A landscape with many valleys, sampled at points; each row gives a point and its height.
From any point a ball takes the steepest step (drop divided by distance) to one of its 2 nearest points. It stops when none of these is lower. Distance is the straight distance between rows; heights are no part of it.
z_325: [ -3   4  33  14  37  -8 -62  -9  -7  37  -1  24 -18  10 -55 -36  12   1
  -3  42 -53 -11  27  27  31]  height 577
z_255: [ -4  28   7 -12  -3  48 -11 -52 -51  15  -4  26 -22  -9 -28  33  55  52
  27  53 -46   6   7  45  25]  height 320
z_50: [-34 -13  26  -7   9  76   2  31   3 -15   4 -17  36 -21   2  31  52  61
  30   0 -33   3 -60  -2  -1]  height 391
z_646: [ 27  -9 -25  61 -30 -36 -13   8 -24  -3  24  -2 -15  56 -20 -23 -68 -48
 -15 -24  52 -69 -11 -20  12]  height 228
z_844: [  3 -61 -19 -49  42  -4  34  44 -23  77 -43  62  45 -11  18 -39 -36  32
   3  61  20  36 -11  -4 -42]  height 691
z_83: [ -2 -15  23  -6  22 -34  -5  39  93 -45  -3 -35  26  -6  23  -2 -16 -48
  -1 -53 -16  -4 -23 -11  11]  height 430
z_159: [-28  35  27  31   1 -37 -25   3   3  23  -3  -8 -71  45  -1 -38   8  12
 -18 -21 -13  20  40   1   6]  height 633
z_314: [ -3 -77  -9  17 -31  31  34  19 -71  -5  -5 -20  42   4   0 -10  15  22
  18   3  56   6 -14 -25 -11]  height 285
z_826: [ 37   4   5  -9  -4 -16  21 -24  47 -44  16  -7 -11  11 -14   1 -40 -46
  13 -23 -19 -25 -22  12  13]  height 239
z_924: [-19 -32  17  13   9 -50  12  18  25  28  -6  -6  -8  25  16 -48  -6 -26
  -8 -41  20  40  23 -22 -14]  height 667
z_340: [-22  36  -3 -81   9  -7  23 -38 -36  27   0  44 -31 -19   9  -2  36  46
 -10  14 -23  51  51  50   2]  height 503
z_865: [ 37 -15 -14   2  -8  -2 -20 -21   3 -23  14   1  59 -16 -47 -12 -57 -50
  -8   9  -2 -58   6   9  29]  height 139
z_888: [  3 -19  27   6 -19 -10  54 -13  28 -23  16 -12 -30  45  12   7  28  -6
  51 -66 -15  33 -50 -12  12]  height 484
z_57: [-11  25  31 -29  54  -2 -30   5  24  35  -2  40 -11 -26  -9 -27  21   7
   4  44 -62  15  25  32  17]  height 553
z_426: [ -9  83  -8  -9  19   9 -31   0  45 -13  -8 -11 -16 -35  23  23  18  13
 -32   9 -27   5  32   9  -6]  height 499
z_717: [ -7  40   5   1 -29 -41  30 -21  30 -38   6 -24 -53  39  29  32  33   6
  10 -60  -3  42 -18   1  -4]  height 426
z_521: [  9 -76   1 -62   2  30  32  -9 -71  34 -29  46  61   5 -16  -8  10  58
  34  58  12  31 -41  25 -15]  height 271
z_978: [-36 -10  23 -44  12 -33 -36   5  -5  -7   4  -5  26   3  -5 -44  11  23
 -40  -5  23  39  51  22 -14]  height 330
z_356: [-23 -12  13 -33  22  11  26  14  14  33  -7  20  -2 -17  40  -6  28  20
  10  -2 -10  49  -9  -5 -30]  height 377
z_127: [ 22 -25  -7   5   2  26 -52 -10 -25 -19  10  -5  64 -33 -57  10 -14 -16
 -13  53  -4 -47   3   2  19]  height 198
z_166: [ 28  -3 -13  80 -14 -47  -6  44  29 -17   9 -28 -35  48  12  -6 -56 -62
  -9 -30  34 -71 -39 -35  -8]  height 184
z_998: [ 17 -89   7  29  -6  44  24  15 -20   8  -5 -20  57  -9 -34 -14  -5 -13
  50  11  -9 -29 -42 -11  32]  height 437
z_151: [  11   11  -26   24  -19 -104    8    6   25   -7   12   -4  -37   66
   16    0  -61  -67  -29  -58   46   -2  -15  -21  -25]  height 327
z_297: [-34  54  16 -56  11 -21  19 -15   2  36 -12  33 -60  -2  29 -13  53  44
  -6 -12 -34  61  45  36   5]  height 465
z_80: [  0 -24  22  25  -7 -60 -33   5  10   6   0  -6  13  55 -45 -69 -59 -39
  -9 -39  10 -29  18   8  37]  height 283
z_173: [ -3  26  27 -16  -6  43   4 -46  -9 -16  12  13 -26   3 -21  18  44  31
  37   4 -54   7 -17  36  32]  height 261
z_422: [  2 -54  24  15   3  72  10   9 -21   4   0  -6  26 -11 -26  17  37  24
  46  18 -24  -7 -57  -3  17]  height 414
z_326: [ 52  -4 -41   2 -20   9  66 -23  20 -21  14  11 -12 -31  20  48 -31 -63
  18 -13  15 -18 -22 -39 -13]  height 128
z_12: [ -5 -38   2  18   5  -9 -16  -9 -48  37  14  14  14  20 -32 -38 -17  -6
 -18   9  25  -5  36  -2   0]  height 135
z_332: [-18 -53  -5  19 -19  61   9  53 -45 -25  -1 -43  40 -22  16  32  36  44
  10  18  42  -2 -44 -29 -26]  height 309
z_463: [ 18 -37 -21  45 -27  -8 -10 -10 -53  21  18   6  18  32 -38 -34 -47 -28
  -4  -6  52 -38  19 -19  23]  height 207
z_819: [  9  24 -19  -7 -23  54 -31 -28 -46 -50   3 -21  30 -37 -19  50  26  31
 -13  44   9 -19  12  10   2]  height 272
z_735: [ -7  71 -17 -13   7 -20   0   7  66 -22  -5 -17 -32 -23  48  45  21  -5
 -17 -33 -13  26   9 -14 -23]  height 464
z_562: [  7  32 -12 -23  17  72  -7  -6   0   6  -5  18  11 -60   6  53  33  29
  12  57 -36   1 -22   5 -13]  height 416
z_754: [ 19 -62  -8  55 -38  11  19   2 -68 -11  12 -24  19  26 -14 -13  -8 -16
  14  -8  65 -37  -3 -34   7]  height 254
z_228: [ 16  33 -13  10   0  70   4  -5  16 -28  10  -7   0 -54  11  62  27   4
  17  19 -28 -15 -32 -15  -8]  height 440
z_394: [-13  67  14 -16  47  -7 -47   5  45  24  -6  19 -25 -32   7  -7   9   2
 -31  27 -54   4  45  23   2]  height 529
z_464: [ 32 -14 -44  19  -4 -34  23  18  23  19   4   9  44 -18  18 -13 -85 -74
  -7 -29  40 -34  20 -45   1]  height 268
z_138: [ 18 -28   3  39 -31  16  15 -18 -38 -42  17 -27  -5  35 -23   3  10  -1
  19 -17  27 -23 -13  -3  18]  height 294
z_208: [-10 -35   6 -21   2  28 -51  -2 -42 -32   1 -23  69 -31 -48  16  22  30
 -10  51   6 -19   1  22   4]  height 234
z_480: [  5 -19  37  28  36 -34 -27  39  83 -15 -12 -17  15   9  -9 -28 -47 -58
   3 -28 -39 -38 -10  -7  32]  height 408
z_230: [ -6  38  -8  49 -29 -92  -6  11  24 -36   3 -42 -66  80  25  12 -16 -24
 -19 -48  30   2 -27 -10 -25]  height 361
z_362: [ 45 -31 -38  12  -2  13  64  -7  15  31  -9  20  31 -45  16   6 -59 -71
  20   0  14 -25  -2 -50  -4]  height 224
z_142: [ 24  15 -36 -42  12  33 -10 -41 -39  15  10  39  20 -56 -31  31 -13 -13
 -17  63  -7   0  35   9  -7]  height 374
z_761: [ 25 -10 -15  13  -4 -39 -34  -7  15  11   9  14  52  19 -53 -47 -96 -57
 -11 -15  -1 -61  10   6  46]  height 206
z_744: [ 52  24 -38 -10 -17  -8  42 -40  28 -37  19  14 -31  -3   1  40 -51 -65
   2  -9  -1 -36 -25   3  -3]  height 230
z_584: [ -9  75 -21  -8 -49  21  19 -50 -22 -24 -11 -13 -42   2  16  55  47  54
  -3 -11   8  11  22  28  14]  height 205
z_61: [-11  45 -18  24 -47 -63  11   6  16 -53   5 -55 -49  57  27  30  25   5
 -13 -52  36  19 -13  -9 -17]  height 387
z_927: [-31  15 -16 -46  17 -11 -37  10 -21  10  -3   2  30 -29  14 -15   2  32
 -55  18  45  34  51  -2 -39]  height 367
z_386: [ 33  -6 -32 -45  13   5  22 -39  -8  29   8  52  22 -51 -23   1 -43 -46
 -11  34  -2  -4  37   3  -1]  height 347
z_331: [-23  14  -4  -5  20  -6  17  25  40  11  -9  -2 -18 -27  63  22  24   3
 -10 -26   5  46   3 -30 -36]  height 425
z_461: [-31  52  18 -22  15  48  -1  -7 -20  56 -20  35 -35 -14  13  19  70  81
  29  46 -53  25 -10  34   8]  height 365
z_160: [-11 -50  43   3  -3 -22 -14 -15 -17   7  -1  -4   9  36 -46 -64  -7  -3
  13 -14 -10   3  14  19  35]  height 253
z_574: [ -3 -63   4 -13   4  14  12 -23 -67  40  -9  29  20   9 -24 -28  10  22
  17  36  10  13   6  13   3]  height 215
z_344: [ 14  51 -24  52 -29  10   0  13  -1 -34  11 -42 -42   5  34  50  22   6
 -20 -11  29 -19  -4 -28 -18]  height 203
z_797: [-42   1  21 -47 -17  15   0 -18 -27 -33  -2 -18  22  -1   9  -1  51  63
   6 -13   3  43   6  32   3]  height 193
z_428: [-15   6 -15   7 -14  57   3  44   0 -34   2 -42  28 -50  41  45  42  45
  -8   8  27   6 -29 -32 -37]  height 331
z_341: [ 26 -11  20  55 -27   3 -12  -9  -5 -47  19 -34 -25  50 -35  -5 -21 -12
   9  -4   2 -57 -35  14  22]  height 337
z_34: [-51 -25  37 -64  13  -6 -12  21   0 -19 -13 -16  45  -3  14 -31  38  56
  -7 -22   5  57   4  23 -12]  height 262
z_688: [-32  39  -6 -22 -34  17   9 -26 -26 -15 -12 -22 -14   2  29  25  58  67
  -4 -20  18  42  16  11 -11]  height 103
z_618: [ -6  33  40  31  20 -24 -45  -8  13  24   0  20 -64  36 -30 -34 -12  -6
  -9  10 -46  -9  33  20  26]  height 604
z_112: [ 17  28 -11 -29  17 -17   3 -42   6   9  13  45 -29  -8 -18  -5 -29 -32
 -15   2 -21  -8  39  22  10]  height 276
z_406: [-41  27  17 -22  15  57 -11  36  21  -7 -12 -19  27 -39  33  33  54  64
   6  -3 -23  22 -35   0 -20]  height 366
z_455: [-22 -49   7   5  37 -46  -3  30  12  80 -18  26  21  11  18 -77 -39 -29
 -17 -12  23  19  34 -21 -13]  height 679
z_193: [ 16  15  22 -11   6   8  -1 -24  34 -31  10   4 -17   3 -16  -4  -1 -11
  10  -5 -39  -4  -2  27  19]  height 110
z_347: [ 35   6 -25  49 -20 -11   3  23  19 -45  21 -36 -21  16  20  26 -22 -41
  -7 -18  36 -46 -29 -37 -13]  height 134
z_364: [ 34 -17  11  61   3  16 -24  30  32 -42  11 -36   8  12 -31   2 -33 -39
  10   6 -19 -78 -40  -4  26]  height 372
z_412: [-46  55  13 -12   5  11  14   8  -3  54 -24  15 -60  -2  38   1  61  63
   7  -1 -23  50  16  15 -11]  height 415
z_489: [ -9 -35  34  43  44   7 -24  49  59  23 -14  -6   9  -5  -5 -33  -8 -29
   6  -2 -39 -17 -10 -17  16]  height 435
z_934: [ 13  85 -43  23 -59  -9  11 -33 -11 -42   0 -34 -70  24  26  62  12  23
 -15 -11  26 -19   3   8  -9]  height 264
z_700: [ -2 -37 -12 -66   9  31  36  -4 -20  15  -9  34  44 -32  16   2   7  28
  17  30  10  39 -24   8 -28]  height 316
z_615: [-33 -17  42  34   3 -31  -8  18   2  11  -7 -20 -38  44  11 -41  20  16
   0 -38   0  39  15 -14  -4]  height 652
z_607: [ 15  -7 -32  28  -6 -77  18  20  30  16   6   5  -6  26  31  -3 -60 -78
 -21 -59  49  -5  11 -46 -20]  height 300
z_434: [-15 -48  -6 -34  45 -28  20  38  -1  87 -31  51  41 -18  25 -58 -42  -9
  -8  30  10  29  20 -11 -26]  height 686
z_5: [  8  34 -21 -55  29  38 -16 -17  -9  25  -7  43   6 -68  -4  35  17  16
  -8  78 -38  10  15  19 -16]  height 395

For each start below, name the point where the ball stops.
z_455 | z_12
z_340 | z_193
z_562 | z_193
z_844 | z_12
z_717 | z_326
z_297 | z_193
z_57 | z_12

Call two points neighbours if one is among the 2 nearest of the other. Go from one point of each pair to the other, from neighbour to neighbour, staying as low as possible. Name the highest point that can't be avoided.
z_12, z_688 | z_934
z_865, z_347 | z_80
z_326, z_193 | z_826
z_347, z_12 | z_646
